Each row is a point on a landscape with many valleys, with its height.
From any point a ball rolls to the lowest of the 2 points nearest to it. It stops when none of these is lower. Distance is the straight distance between rows; heights are no part of it.
Zir h=49.0: [140  98 142 124 170 137 135 162 129  91 184 105  95 177 144 169 151 142
 126  79 142 150 122  74 131 143 129 161  92  58 131 101 121 126]
gira h=20.5: [135 127 158 145 120 151 161 158  85 102  67  76 100 136  96 167 150 116
 126 108 135 170 167 127 136 137 134 125 152 114 131 107 143 117]
kupo h=52.4: [153 134 151  92 152 152 151 176 136 114 158 166 138 106 124 149 185 119
 154 121 144 213 147 125 194 148 162  80  95 116 105  92 145 149]
Neto h=34.0: [174 137 162 137 172  89 166 160  85 136  50  98  83 153 136 194 138 125
 126 131 113 126 125 129  98 188 114 137 102 122 116 101 136  96]
kege h=42.1: [105 103  76 147 110  93 102 128 123 117 105 153 157 108  84  55 108 137
 135 143 134  99  91  95  91 115 133 177 121 150 133 149 138 141]
gubu h=39.4: [124 131 146 124 122  79 123 113 107 141  73  94 143  76 131  98 114 143
 154 158 115  93 106 141 113 164  88 116 167 173 135 157 183 136]
tifig h=30.9: [162 130 135 175 112 166 144 118 150 148 222 101 178 104 133  84 102 134
 125  92 169 176  92 133 118 118 195 113 116  88 133 107 141 142]
Vubuz h=42.6: [ 96 125  97  91  80  89  95 151 121 147  14 194 125 133  98 130 132 102
 161 161  79 135 130 140  84 109 153 137 110 162  86 155 149 105]
mon h=17.2: [143 136 140 133 151 160 136 125 106 157 161 134 152  81 167 138 157 142
 102 137 159 158 186 172 169 146 150  72 114 169 132  97 127 127]
Rupa h=66.3: [105  92 104 145 122 144 102 130 104 128 105 120 108 112 110 139 111 153
 132 138 118 152 205 141 178  55 135 160 189 113 175 134 117 126]
val h=66.9: [161 191 132 101 155 106 180 138 140  83 120 166 125 155 115 193 160  70
 156 132 105 126  51 101 121 190  98  68  71 124 110 117  93 145]
feret h=42.8: [ 96 131 149 114 143 107 149 123 102 119  61  98  66 145 116 170 129 125
 119 141 116  90 161 133 138 159  76 141 168 121 146 146 126  96]
Voler h=52.8: [168 108 136 135 176 108 144 149 123 108 211 114 139 161 177 132 160 135
 125 118 150 135  86  94 157 170 120 126  86 123 170  97 116 158]
vib h=22.1: [103 118 109 113 105 173 104 149 182 114 125 146 119 141 108 114 116 111
 131 130 117 140 152 118 150  71 167 160 174  72 101 166 139 148]
Nakiv h=9.5: [146 126 130  91 186 117 106 165 169 120 167 203 126 136 163 136 163 131
 146 174 145 152 141 121 209 155 119 125  99 145 150 126 123 150]
bovar h=37.2: [106 135 141  91 101  96 118 160 106 142  13 142  79 151 113 171 138 101
 147 161  90 143 156 145 122 135 121 117 136 137 111 136 155  91]
madu h=74.0: [137 166 143 132 117 174 170 137 138 103 149 113 150 129  79 135 144  95
 130  75 122 162  89  92 126 135 148  89 102  95  91 120 138 145]
Nug h=84.1: [ 98 108  86 138 119 113  98  85 167 173 195 170 166  66 150  87  90 165
 139 168 138 117 124 137 164  66 174 151 186 108 157 147 135 144]
fur h=56.5: [114 135  80 153 103 148 122 130 140 117 113 143 128 164 110  84  95 104
 101 118 134 102 123 115  69 105 151 186 120 116 105 157 107 129]
Zeku h=14.8: [112 107 136 173 103 137 148 141  86 114  47  75 107 142  96 141 123 130
 108 120 131 147 175 145  96 120 131 150 166 120 140 112 123 119]
dap h=37.5: [160 147 146 172 116 158 148  74 104 138 179  87 174  97 151 107 104 137
 113 113 158 139 127 151 127 110 129  95 154 147 145 125 125 138]
porol h=59.5: [142 160 137 132 133 160 132  93 140 134 218 131 148 133 159 132  90 123
 125 123 135 150 130 126 175  59 157 136 182  89 142 145  94 118]
lal h=57.4: [171 140 135 128 200 100 138 158 142 117 135 167 117 180 155 151 157 116
 106 153 143 114  97 137 129 187  96 146  60 164 143 104  93 129]
Logu h=20.7: [121 106 114 156 157 106 118 156 100 130 109 156 146 109 123  99 146 135
 122 159 143 143 156 132 168 118 135 161 124 180 154 128 142 135]
Vur h=60.6: [148 124 153 167  66 122 124  98 130 109 182  80 169 138 154  69  96  89
 143 114 149  87  55  89 100 138 112 116 154 134 147 180 138 170]
Fareg h=75.4: [151 149 160 113 137 154 149 155 138 112 154  95 150 122 112 136 147 126
 148  85 137 157  82  89 113 177 147  98  99  99  99 111 175 135]
non h=10.7: [168 154 166  96 166 118 144 139 127 105 134 174 150 121 167 173 177 113
 153 169 132 156 128 126 201 178  99  68 107 175 139 115 131 155]
mel h=12.5: [ 63  92 106 104 129 119  84 150 145 138  77 159 117 121  72 138 133 153
 139 131 122 137 146  88 123 106 128 181 135  89 127 147 126 106]
vimif h=56.3: [108 127 112  84 182 103  83 158 173 152 125 212  95 170 123 136 139 146
 131 146 121 123 110 105 122 155 111 163  54 125 122 121 112  98]
kunug h=51.3: [146 149 124 143 122 132 122 152 124 139  92 127 130 144 114  99 108 125
 118 109 148 102  92 130  44 177 132 150  89 130  95 147 138 115]
sok h=69.2: [ 87  73  81 161 121 104  91  92 120 151 134 147 132 105  75 127 100 172
 121 120 136 125 136 113 104  41 143 198 144  80 158 128  77  91]
susa h=65.7: [ 91 111 142 114 134 124  96 144 159 142 159 113 107 130 133 125 122 153
 127 105 140 107 115  90  91 144 115 154 115  74 109 159 160 115]
Pami h=59.7: [148 174 148 162 113 145 188 116 110  78 148 121 172 139  97 139 143  76
 139 103 108 126  76  83 167 141 114  77 139 134 136 135 128 168]
Givak h=78.5: [ 84  87 138 106 134 116  97 142 114 172 107  91  99  78 165 159 135 217
 143 115 134 157 173 111 102 157 143 120 122 102 135  81 179 102]
neku h=39.8: [100 135 143 103 118  90 140 148  94 135   8 111  67 157 101 176 135  98
 135 156  86 113 165 147 134 156 100 139 164 126 139 139 125  93]
Doref h=56.2: [134 132 100 163  83 125 113  64 121 112 133 102 162 113 146  64  49 143
 138 159 115  87  99 139  76  54 100 150 194 155 106 130 128 186]
veped h=78.6: [ 74 135 131  89 104 138 115  60 154 164 117 100 107  71 142  96 104 175
 113 137 127  81 162 191 113 138  88  82 169 146 120 131 131 121]
Leget h=61.5: [132 159 125 126 141 177 147 122 160  99 163 150 122 171 111 164 134  89
 101 101 133 122 133 123 135  96 128 136 108  87 110 146  86 110]
Bito h=46.1: [110 142 176  93 135 142 130 132 136 131 114 105 109 122 136 152 132 150
 134 124 126 138 155 129 137 158 118 107 138 117 103 141 165 115]
Rola h=60.5: [157 137 141  94 133 137 128 149 148  90 152 191  99 136 129 193 204  73
 125 143 114 150 178 173 178  99 129 105  76 130 122 121  93 123]
Dusu h=52.9: [ 65  92 107 122 111 121 112  83 126 151  90 137 118  80  90 120 114 166
 112 145 120 117 179 166 128  85 110 144 161 136 134 121 109 111]
zuduz h=50.7: [158 125 153 129 131 125 144 132 138  96 207 130 173 153 144 116 146 112
 149 131 145 139  77  72 192 173 122  99 109 136 161 117 126 166]
gukek h=56.4: [144 138 171  61 103 143 130 169 131 105 113 166  87 130 120 206 192 100
 162 129  97 194 167 151 166 122 143  68  96 106  94 106 141 107]
Kom h=67.7: [ 79  83 121 134 140 116  97 125 130 131 176 112 100 120 139 137 122 159
 125 113 135 115 148  86 129  94 121 164 150  75 155 156 144 121]
linu h=29.0: [167 134 138 144 185  90 155 159  95 120  79 129  99 167 142 174 138 118
 110 120 129 100 102 126  84 187  98 159  82 126 128 120 118 106]
Vizo h=82.0: [ 88  93 100 107 139  88  96 103 140 152 100 180 163  73  87  97 138 159
 131 150 127 111 127 127 137 103 124 154 130 175 124 142 128 123]
lidu h=35.6: [132 139 108 180 112 128 128  96  74  88 114  92 124 166 131 123  63 115
 110 126 111 119 132 123  82  63 121 188 190 123 138 151  94 124]
karad h=23.1: [ 93  99  95 132 142  70 118 160  95 105  85 129 120 144  96 120 126 128
 140 131 122  94 102  67  96 153 118 189 119 116 145 156 144 114]
Kilu h=34.6: [157 167 109 141  95 185 143 100 177 136 193 153 165 157 120 117  99  79
 117 104 111 157 102 152 142  41 184 134 152 106  77 119  80 140]
lelu h=69.0: [160 165 144 117 153 136 160 139 150  94 156 169 146 150 112 159 172  88
 132 120 127 150  77 126 147 168 112  81  65 147 116  99 106 143]
nabid h=63.1: [164 174 110 145 109 155 173 111 126  82 142 152 173 175 120 120 131  40
 120 134 113 116  87 109 151 112 137 111 117 170 127 147  83 157]
Kegak h=40.1: [112 147 124  87  82  89 111 151 116 140  13 179  94 162 125 161 132  82
 158 164  66 124 143 146  92 119 145 119 107 149  84 167 150  92]
gifi h=54.6: [130 132 111  97 162 129  91 169 192 144 154 209 117 167 119 107 140 111
 112 157 139 125 107 130 136 154 127 157  53 147 121 118 105 109]
mupu h=10.1: [153 158 142 140 152 166 160 111 115 139 191 145 165  86 148 153 171 135
 122 114 148 170 136 131 186 152 141  49  93 140 133  81 119 151]
mopuf h=33.5: [121 128 148 121  75 156 148 107 124 136  99  91  91 145 114 159 144  98
  95 100 111 139 194 212 122  97 134  95 143 130 108  96  88 108]
Mis h=16.7: [108 106 128 166 107 124 148  88  86 139  85  48  88 100 127 125  99 174
 109 111 159 120 188 181  93 135 119 121 166 134 167  79 126 102]
feg h=79.9: [ 78  90 121 113 149 100  86 131 109 165 148 110 120  52 166 122 139 199
 143 134 140 134 154 110 126 152 140 116 132 124 139 121 177 127]
Sego h=75.5: [115 155 154  81 136 155 128  83 141 167 119  92  87  98 153 152 126 155
 111 118 136 107 179 205 125 175 112  50 134 140 110 102 127  84]
Tuvin h=48.2: [ 74 123 114 111 100 119 138  85 121 117  62  82  90 127 103 114  97 136
 115 141  98  85 166 160 112 105  80 133 203 140 133 141 116 122]
Demu h=53.7: [137 151 157 105 129 147 183 113  90 108 124  87 138  86 134 149 160 117
 135 137 126 162 175 152 213 151 126  46 169 167 141 110 148 150]
kes h=82.9: [ 93  69  85 113 155  96  91 125 148 158 149 184 152  93  82 110 137 171
 132 143 140 120 118 102 163  91 147 180 117 126 144 140 110 105]
Bosiv h=67.1: [151 138  64 145 101 140 141 145 128  90 151 119 145 192 120  55  85  71
 129 154 126 110  86  72 123 119 162 191 124 153 151 163 113 144]
tana h=74.1: [159 141 151 168 131 137 170 105 105 128 225  86 147 115 167 163 160 142
 153  48 126 106  52  88 117 185 102  62  98 118 152  70 120 165]
tibab h=25.6: [130 116  98 148 114 163 117 149 178 128 152 151 130 142 101 108 104 113
 124 123 133 158 147 134 148  55 191 183 164  75 117 140 120 138]
noba h=61.6: [132 153 135 134 149 181 144 105 148 118 191 137 116 150 127 168 117 116
  97 111 132 138 148 135 163  69 134 119 141  79 127 140  84 110]
vido h=48.6: [109 127 154 106 109 156 125 128 151 131 114  95 131  86 129 113 117 145
 134 125 135 151 157 146 130 139 140  98 159 117 104 138 176 141]
butu h=49.1: [134 133 161  93 132 134 133 112 114 144 135  62 118  83 180 141 135 179
 150 123 138 133 150 127 140 193 123  54 147 138 125 110 189 118]
fab h=55.3: [150 115 136 161 153 119 120 116 140 143 237 128 145 147 180 114 122 138
 114 124 159 118 108 111 154 127 129 133 107 120 170 123 110 129]
bor h=42.9: [ 99 101  61 157  77 149  85 110 124 142  84 136 105 171 102 151  99 109
 128 137  98 126 176 145  89  13 137 189 185 123 105 110  57 135]
Nanop h=16.4: [150 167 141 158 119 162 175 129 130 127 190 170 168 105 115 135 162  90
 125 102 127 173 116 129 185 110 144  57 107 136 130  92 113 158]
Viko h=48.1: [165 159 163  95 145 135 130 172 140 131 119 161 150 142 134 137 146 106
 153 130 131 177 104 130 134 167 145  85  78 143  92 119 176 131]
Tezu h=31.4: [140 159 115 164 104 143 165 102  95  85 116  84 136 171 127 123  89  94
  99 114 128  93 114 115  78 105 120 157 162 125 121 169  98 132]
gisar h=40.4: [144 136 153 115 167  66 125 142 118 131 121 127 122 151 178 147 137 136
 145 144 116  83  82  93 124 196  72 131 119 151 138 145 159 133]
gava h=23.4: [102 120 133 136 106 124 152  95 106 132  59  68  76 124 119 121 108 135
 114 118 132 117 199 201 128 139 118 106 186 141 157  88 115 107]
gupa h=33.6: [133 154 119 147 136  97 138 120 114 117  98 130 142 149 137 108 125  99
 113 157 126  58 100 111 113 153  89 157 143 171 142 181 117 133]
vuk h=70.8: [180 158 158 136 149 149 151 125 142 130 175 145 169 137 135 138 161 121
 143 101 139 133  66 123 136 200 110  73  64 138 120  84 106 149]
Zipo h=7.6: [123 104 142 177 102 134 152 112  81 105  80  44 117 105 116 119 106 155
 122 108 140 144 170 150  96 125 130 137 170 116 152 102 155 127]
vavo h=15.3: [147 142 166 100 165 125 139 112 123 123 164 148 150 119 188 166 169 137
 137 168 138 123 144 117 208 184  87  68 132 164 156 123 125 148]
sigod h=58.4: [141 132 127 162  77 118 124  77 121 101 157  77 168 123 153  68  75 114
 135 139 128  95  90 109  93  85 111 134 199 143 134 163 145 173]
munok h=45.7: [149 134 170 109 113 111 139 118 107 141  89  44 114  75 153 129 112 167
 172 118 135 120 121 144  96 191 115  78 151 146 122 124 204 117]
Rivu h=68.2: [140 159  81 130  86 139 149 128 142  94 151 112 158 191 129  59  84  70
 131 136 133  88  70  72  96 162 150 164 104 132 139 179 109 153]
fiba h=76.9: [169 118 158 135 143 132 151 147 118 123 185  63 138 119 143 131 153 147
 153  57 143 140  78  87  99 178 138  99  97 114 115  98 173 148]
kidu h=84.7: [ 79  82  76 122 134  88  89 103 156 181 199 173 167  53 137  88 121 175
 138 159 147 114 125 121 168  99 163 136 142 114 157 144 140 138]
gesif h=72.5: [ 81  69 103 116 124  81  89 104 124 153 107 134 135  85  74 126 124 182
 125 109 148  97 100 107  57 123 106 166  91  97 120 129 112  84]
Damid h=30.6: [129 123 174  86 108 136 128 175 102 134  49 115  70 153 116 198 160 128
 154 125 118 201 186 145 147 142 137  97 127 102 123  86 152  89]
nabab h=69.7: [145 149 122 133 106 134 146 132 142  87 187  89 150 191 132 100 111  75
 137 115 134  90  50  59 115 172 114 132 101 113 148 173 119 143]
kug h=29.9: [145 140 104 140 149  98 158 156 110  80 122 120 135 191 135 120 126  78
 131 152 131  72  83  76 115 180 102 166 108 140 158 172 124 138]
ner h=17.0: [145 116 118 148 169 103 121 174 129 114 136 170 133 152 122  98 147 113
 119 155 144 130 120 112 160 150 134 164  94 173 159 121 132 137]
rufi h=58.5: [135 139 155  63 105 132 116 156 140  91 120 178  73 144 121 211 200  86
 139 144  92 151 189 174 167 107 116 101  89 104 106 131  93 103]
Latev h=62.4: [157 127 129 106 104 134 129 156 131  77 124 184 118 154 127 162 196  52
 123 146  88 122 168 170 168  85 150 136  96 158 120 143  97 127]
leze h=45.3: [104 137 134 132 130 116 145 105 109 119  92  96  94 144 123 142 113 133
  93 131 123  80 155 144 118 118  79 144 167 132 135 159 117 108]
dova h=75.8: [120 110 144 105 172  88  95 143 116 177 113 135 101 117 157 152 133 204
 141 111 115 119 107 116  80 173 108 132  87 125 125 112 166 100]
fik h=54.2: [145 154  77 158 100 134 138 126 128 117 107 128 153 149 113  60  90 110
 104 124 151  77  76 130  45 143 133 177 103 151 115 159 104 143]
daz h=51.1: [102 131 133 109  92 147 120  99 164 127  99  99 142  83 122  83  99 146
 124 145 117 117 144 159  99 108 114 110 181 138  96 141 159 162]
Nok h=45.4: [104 107  82 140  79 148  91 109 134 145  98 150  97 162 113 159 129 103
 104 136  79 108 188 176 123  24 138 168 171 144 111 121  62 122]
kese h=64.6: [171 175 145 120 153 119 166 123 145  97 149 128 138 177 130 162 142  92
 134 117 121  93  44  95 109 204  86  97  76 117 122 135  99 140]
muze h=25.9: [135 151 118 132 105 149 180 131  96  97  56  86 124 158 113 144 116  72
 113 125 106 100 135 138  91 129 129 136 155 128  89 159 115 143]
mige h=50.5: [ 61  98  97  99  85 123 110  71 130 133  59 107  93 116  90 111 101 143
 127 139  95  99 184 182 125  90  91 122 196 147 131  98 100 129]
vut h=37.1: [133 115 102 149 147  56 126 155  82 145  63 150 141 109  99 106 131 146
 123 142 139  91  83 121  82 175 114 174  91 167 131 138 126 111]
nem h=44.1: [111 102  89 150 106 106  99 138 156 126 153 140 157 102 101  39 102 136
 133 151 145 122  96 103 113 110 156 168 126 127 140 146 156 149]
Luz h=62.0: [147 170 148 121 136 160 134 124 172 126 152 143 146 164 130 130 130  98
 110 112 137  98  72 128  90 175 104 107  78 127  94 146 101 118]
ved h=48.3: [134 136 147 131 128 115 113 157 114 167  51 137 107 120 113 134 117 143
 133 128 134 135 116 146  53 159 131 131  91 140  96 122 158  93]
fivot h=26.0: [150 130 160 114 133 143 181 178  74  99  81 103  88 125 104 205 176 113
 154 104 120 202 163 119 171 153 135  92 127 106 124  76 153 112]
Bere h=21.1: [162 163 139 178 118 166 163 107 138 141 220 156 193 115 123 105 128 106
 133 102 134 177  84 112 186 128 160  69 106 126 147  87 102 159]
zel h=77.1: [114 111 144  94 155 116  94 135 130 185 118 121  97 105 190 160 134 223
 150 102 118 139 138 120  90 165 134 106  96 115 115  88 179 100]
lutug h=45.6: [157 114 154  93 178 132 143 173 113  85 122 126  96 170 149 202 165 153
 147 103 117 176 133  87 138 159 121 133 105  81 115  87 139 127]
Kelo h=38.8: [168 123 164 136 182 109 170 160  76 120  98 101 106 135 150 189 161 150
 122 117 133 146 145 127 135 175 114 121 107 134 132  78 137 115]
Tigos h=54.4: [162 126 150  70 144 148 122 195 134  86 131 185 101 129 122 189 186 104
 167 139 120 205 156 132 195 123 148  93  90  99 112 114 136 134]
Lup h=45.2: [183 165 154 113 102 133 120 167 132 141  78 149 162 131 116 101 128  93
 166 132 126 165  80 149  97 169 165  79  84 173  79 134 187 131]
Defo h=26.5: [126 128  95 149 148  93 138 181  95  97  82 140 129 171 105 111 126  97
 130 142 124 102 104  85 112 157 127 190 105 146 148 163 135 127]
Novi h=37.4: [163 132 140 106 187  49 114 156 103 159  92 150 122 156 175 139 128 157
 152 147  97 110  62 103 109 188  96 138  84 161 132 124 171 124]
loto h=70.7: [ 76  74  83 139 126 102  93  92 143 158 133 160 139  96  68 113 117 174
 102 118 147 108 119 118  82  82 124 187 110  90 126 135  76  85]
Movod h=72.6: [148 159 138 142 111 166 162 119 159  99 208 112 163 153  97 111 117  95
 130  90 135 147  70  80 136 121 150 108 117  82 111 136 120 141]
kirim h=35.5: [178 135 136 164 105 167 127 122 158 151 174 117 188 102 125  56 113 122
 119 115 162 154  92 160 116 132 168 108 113 147 116 114 133 156]
Liv h=58.9: [127 142 118 132 119 168 120 142 173 123 141 140 126 161 104 113 117 102
  99 102 147 130 120 130  84 127 158 147 100  86  80 150 108 116]
suri h=29.7: [144 135  97 154 116 157 124 119 173 145 192 150 148 143 127  89  68 118
 116 125 135 155 112 149 122  53 199 175 162  94 116 122 104 129]
Tagut h=38.5: [141 148 120 142  95 185 142 109 159 129 155 126 152 134 112 121 116  98
  99 106 120 155 131 156 119  55 169 113 143 110  70 127 106 146]
foso h=83.9: [ 84  76  91 116 165  83  87 129 149 182 195 168 137  83 147 107 144 188
 133 135 144 117 117 105 153 133 144 144 101 115 150 123 133 124]
pipa h=50.4: [149 131 152 108 152 149 123 166 145 146 142 146 143 110 139 132 147 137
 132 121 152 183 142 133 148 163 163  93  87 133  96  98 165 136]
Vovut h=65.2: [127 118 118 130 128 165 117 140 113 103 107 130 103 144 115 141 122 113
 124 133 108 131 193 131 188  55 131 154 188 125 154 144 113 134]
nugub h=70.9: [139 149 116 124 119 145 139 128 157  82 213 116 136 194 128 105 100  79
 130 118 129 110  70  61 140 124 139 144 123  88 145 171 113 132]
fede h=75.7: [169  99 161 151 134 126 151 141 105 129 224  72 146 126 181 139 160 129
 156  61 144 124  56  71 123 174 127  84  96 125 154  95 146 168]
Pabit h=44.9: [112 125 109 112  95  94 104 145 112 168  13 178 122 121  87 127 113 127
 140 147 106 133 115 143  51 126 136 137  88 154  87 137 135  97]
Genu h=80.0: [ 77 118 104 106  98 151 105  56 157 175 119 112 116  47 129  82  91 189
 110 138 134 101 170 197  88 107 111  99 157 117 114 102 126 128]
renid h=72.2: [ 97 130 137 101 135 156 128 102 137 142 126 132 101 112 145 146 142 124
 100 149 117 124 211 193 182  92 125  99 160 154 134 130 101 110]
dira h=39.5: [145 126 117 143  91 163 109 139 173 145 113 135 166  93 116  44 113 120
 125 128 144 147 108 168  76 123 165 129 108 151  76 118 151 169]
Peki h=39.7: [111 110  71 181  84 147 105 108 103 116  76 116 122 160 103 125  79 124
 119 128 107 125 147 122  64  32 136 207 178 112 132 116  75 132]
dedi h=20.6: [108 125 123 136  91 136 135 149 105 112  32 103 119 136 100 122 119 106
 122 138 108 121 154 147  75 121 130 152 152 135  98 138 134 131]
pozo h=24.8: [129 105 124 179 154 120 124 124  89 140 154 121 146  93 155 103 123 164
 111 142 161 151 176 132 154 113 159 134 140 152 170 116 144 135]
buvo h=62.1: [132 115 139 147  81 120 117 130 136 109 179  68 141 130 140  75 106  99
 142 100 154  93  60  82  71 143 119 127 134 109 132 174 168 155]
Mapat h=64.1: [149 124 125 128 133 153 131 149 109  81 111 149 107 153 117 157 159  74
 119 139 103 135 179 145 189  69 127 143 148 149 144 147 102 137]
fev h=13.1: [121 108  96 115 171 101  93 158 166 126 168 197 128 154 124 100 150 128
 133 177 131 119 116  94 195 134 117 173 100 158 169 137 118 135]
nudoz h=18.5: [ 71  88 116 112 127  72  93 153 105 130  61 117 108 124  85 155 127 160
 159 124 114 125 109  62  88 145 111 171 127  91 126 152 156  99]
Lidil h=77.0: [ 98 151 151  83 108 156 127  76 159 167 105  84  84 100 134 127 105 160
 109 110 134  99 167 199  98 154  92  84 154 132 105 129 121  95]
fepo h=58.1: [153 156 154 142 125 146 176 122 104  93 127 105 166 122 116 126 141  94
 125 125 124 137 106 115 168 139 120  97 146 154 130 141 149 157]
zepeb h=55.1: [166 115 141 139 201  87 149 155 105 111 156 127 126 165 176 155 167 145
 114 123 139 116  99 115 128 183  97 155  88 144 165  94 117 135]
fer h=63.9: [125 124 133 149 117 129 113 141 155 114 158  96 138 124 121  83 111 132
 127 107 153 110 100  98  75 137 137 150 119  87 119 159 163 135]
Kapun h=52.3: [130 105 143 152 139 153 130 142 137 104 195  77 106 164 122 148 117 140
 118  71 153 147 125  79 113 110 157 155 131  34 133 137 135 119]
bug h=17.6: [ 70 126 119  99  95 158  90 149 177 123  75 139 103 135  90 138 118 130
 140 130 106 136 162 107 119 103 134 158 158  69 100 166 141 118]
Tetoz h=39.9: [116  95  81 150 126  69 119 136  86 121  59 146 162  89  72  73 123 142
 128 147 137 105  94 120  82 132 131 184 109 172 138 132 127 123]
nuto h=42.7: [149 153 133 117  91 146 109 161 152 133  80 138 161 120 115  69 117 105
 148 131 134 145  92 149  74 153 157 117 104 156  69 144 177 150]
fesep h=32.8: [160 137 135 186 120 139 139  90  92 148 123 107 164  98 149  91 102 138
  91 132 153 129 148 194 110  96 129 123 151 189 141 110 113 142]
romeb h=64.9: [172 158 122 167 118 140 137 118 133 104 176 135 180 174 132  78  99  78
 124 139 138 132  82 106 155 127 142 143 116 163 159 132  91 137]
sen h=26.3: [175 135 130 177 108 142 136 119 138 146 252 114 191 129 141  74  97 116
 137 112 157 172  72 108 160 133 175 114 112 115 165  94 115 144]
Tono h=33.7: [148 137 122 134 178  74 120 151 112 150  87 164 113 151 132 131 139 136
 114 140 127  81  79 118  87 185  90 160  75 162 129 135 120 102]
zapab h=74.2: [ 98  92 120 115 155  70  91 121 107 179 112 132 113 106 125 146 132 201
 127 100 131  90  90 114  62 155  84 156  88 129 122 125 124  86]
Bavap h=22.0: [121 120 115 157 155 139 117 125 101 162 149 132 144  64 173 114 141 165
 101 160 152 163 201 163 176 128 168  98 136 164 157  96 146 129]
lun h=36.8: [126 127 134 151 130  88 147 123  88 119  57 100 141 105 120 104 116 119
 128 164 116  85 120 131 111 151  95 148 173 168 133 162 156 143]
viv h=73.8: [102 141 152  69 114 138 120 105 136 162 103 125  87 103 147 146 148 122
 110 133 109 134 207 219 152 141 126  64 130 158 112 112 123  98]
nit h=46.4: [124 111 128 130 105 118  92 134 184 154 189 127 167 104 143  54 114 134
 148 139 157 128  97  98 137 147 148 131 132 114 141 152 167 162]
fote h=81.6: [ 88 112 112 135 103 153 106  83 184 169 136 146 138  63 122  85  95 168
 108 139 137 120 158 185  88  77 140 127 157 102  91 121 125 143]
dak h=42.4: [159 113 151 108 199 116 168 157  92  95 131 111 100 139 182 213 185 174
 130 108 124 166 149 115 156 176 114 124 102 107 140  69 124 131]
pefav h=81.1: [ 79 100 123 108 132  93  98 115 124 153 100 138 141  56 112 115 129 183
 143 147 132 120 134 125 114 139 114 128 128 149 127 133 163 116]
Vikeb h=83.1: [ 90 110  86 140 114 136 106  95 185 164 163 164 141  81 121 106  85 168
 126 151 134 133 149 157 135  46 174 158 176  84 128 134 125 136]
Ras h=47.9: [105  95  89 136 109 141  91 113 146 166 116 186 106 116 119 141 140 122
 108 146 101 126 198 184 160  15 151 167 155 150 130 120  75 118]
zim h=58.3: [118 148 139  68 171 100  85 133 177 147 130 185 100 176 169 155 125 165
 142 138 104 111  90 103  98 167  84 127  74 115 103 147 146  99]
funo h=52.6: [120 132 121 118 158 148 111 144 188 145 164 198 112 149 132 129 148 108
  93 140 142 123 149 150 146 106 136 149  85 127 122 138  92 110]
zop h=67.8: [ 93  81  86 159 135 122  95 114 118 152 137 153 124 110  94 137 110 172
 126 130 129 136 167 119 164  45 151 188 160  88 171 135 100 105]
Fovi h=50.3: [114 122 104 136 137 149 105 120 169 171 158 208 115 124 139 131 140 118
  88 150 125 123 173 164 172  51 158 158 130 137 130 133  78 110]
dos h=42.5: [133 128 166 115 121  79 127 118  92 147  67  61 107  75 145 125 104 165
 178 145 121  89 101 134  87 180  92  99 162 140 134 152 209 120]
vev h=60.0: [134 159 150  87 153 127 102 136 177 143 147 165 125 156 149 132 130 134
 123 129 133 102  98 117 103 167  97 122  88 128  95 150 137 114]
zoku h=72.4: [169 156 151 165 145 140 169 113 129 117 207 130 157 124 140 146 159 146
 153  67 123 130  44 100 134 203 102  68  67 128 152  59 100 171]
vate h=48.4: [141 106 158 135 113 129 115 135 149 135 212 103 168 111 164  89 131 127
 154 118 159 137 100  90 164 157 143 103 134 116 146 143 163 170]
nomim h=66.1: [175 147  81 161 120 138 140 137 115  87 146 137 163 186 123  78  90  64
 134 149 124 142  97  94 154  91 163 172 137 170 156 144  99 144]
Dogi h=53.8: [111 127 108 141  90 140 125  64 130 114 105  88 137 103 132  73  76 141
 110 151 117  90 136 166  83  81  94 125 196 148 105 132 134 168]
fazod h=20.8: [147 136 157 117 184 130 158 112 101 118 157 106 119 123 179 183 158 154
 104 138 138 115 158 138 178 166  89  92 126 140 156 114 117 126]
vak h=27.9: [145 125 124 175 119 119 149 113  84 131  81 123 127 125 131 117 133 105
  92 150 117 118 163 200 121  84 123 140 154 209 128 116 109 137]
Zasuk h=28.1: [102 128 147 110  83 131 141 103 130 145  51  75  63 140 108 140 124 119
 111 102 126 129 191 211 103 143 115  99 169 121 123  84 100  92]
numi h=55.9: [135 141 154 125 107 147 177 105  95 101 102  60 140  99 117 115 125 115
 134 131 117 142 148 155 166 129 121  79 194 158 131 123 166 152]
temeg h=55.2: [128 119 139 159 117 179 139 121 117 109 158  71 114 145 108 152 109 131
 118  81 140 171 154 103 135  72 159 147 162  35 133 127 119 110]
fuv h=50.6: [ 67  81  86 132 104 132  94  98 126 172  83 158 101 100  89 146 144 156
 113 140 109 136 199 173 149  39 127 150 157 122 155 100  70 105]
galem h=61.4: [145 192 117 156  86 161 182  99 109  85 155 123 185 161  99 115 114  57
 135 107  94 117  70  80 144 107 132  95 152 140 114 139  98 171]
Nepu h=51.5: [144 151 157  92 144 147 166 118 100 125 138  91 127  84 153 165 157 151
 149 120 132 152 148 130 180 180 121  39 137 145 125 101 165 127]
Bizup h=3.5: [142 137 149  73 196 113 112 161 133 122 119 188 108 139 180 186 162 150
 141 161 123 163 150 133 182 154 107 105  95 149 133 116 142 130]
Zino h=34.2: [122 136 161  68  99 134 105 174 115 122  42 149  85 157 113 183 151 101
 170 150  91 174 170 131 149 121 133 102 130 108 104 140 164  98]
palu h=43.0: [114 123 163 100 155  84 120 133 115 135 120 105 117 123 160 144 132 153
 146 139 119  96 122 103 130 174  81 125 140 135 133 156 175 126]
Mutu h=69.1: [ 82 108 121 120 141 130 100 109 133 135 176 117  76 132 145 162 121 160
 121 126 127 104 172  99 173  81 109 155 172  66 164 174 116 108]
tirot h=23.8: [125 119 114 152 130 118 128 142 108 118  86 151 137 125 118 108 137 103
 107 152 124 116 159 154 147  97 129 159 141 177 127 141 129 140]
Kop h=57.3: [132 128 129 168 147 118 114 110 122 141 214 130 134 137 162 108  91 134
 114 121 149 135 122 112 144  79 145 161 147 101 173 143 113 116]
Fizib h=70.6: [101 133 136 110 146 157 123  92 129 132 166 114  90 136 157 161 117 145
 102 134 127 109 194 138 192  93 105 121 170 105 161 162 100 106]

Where does a ball stop that starts at each point below?
tana => Zipo
Bosiv => mel
Nok => Zipo
vak => Bizup
vev => Zipo
feg => mupu
Kop => linu
Latev => mupu
zepeb => linu
munok => mel
Lup => mupu
veped => linu
buvo => linu
fiba => mel
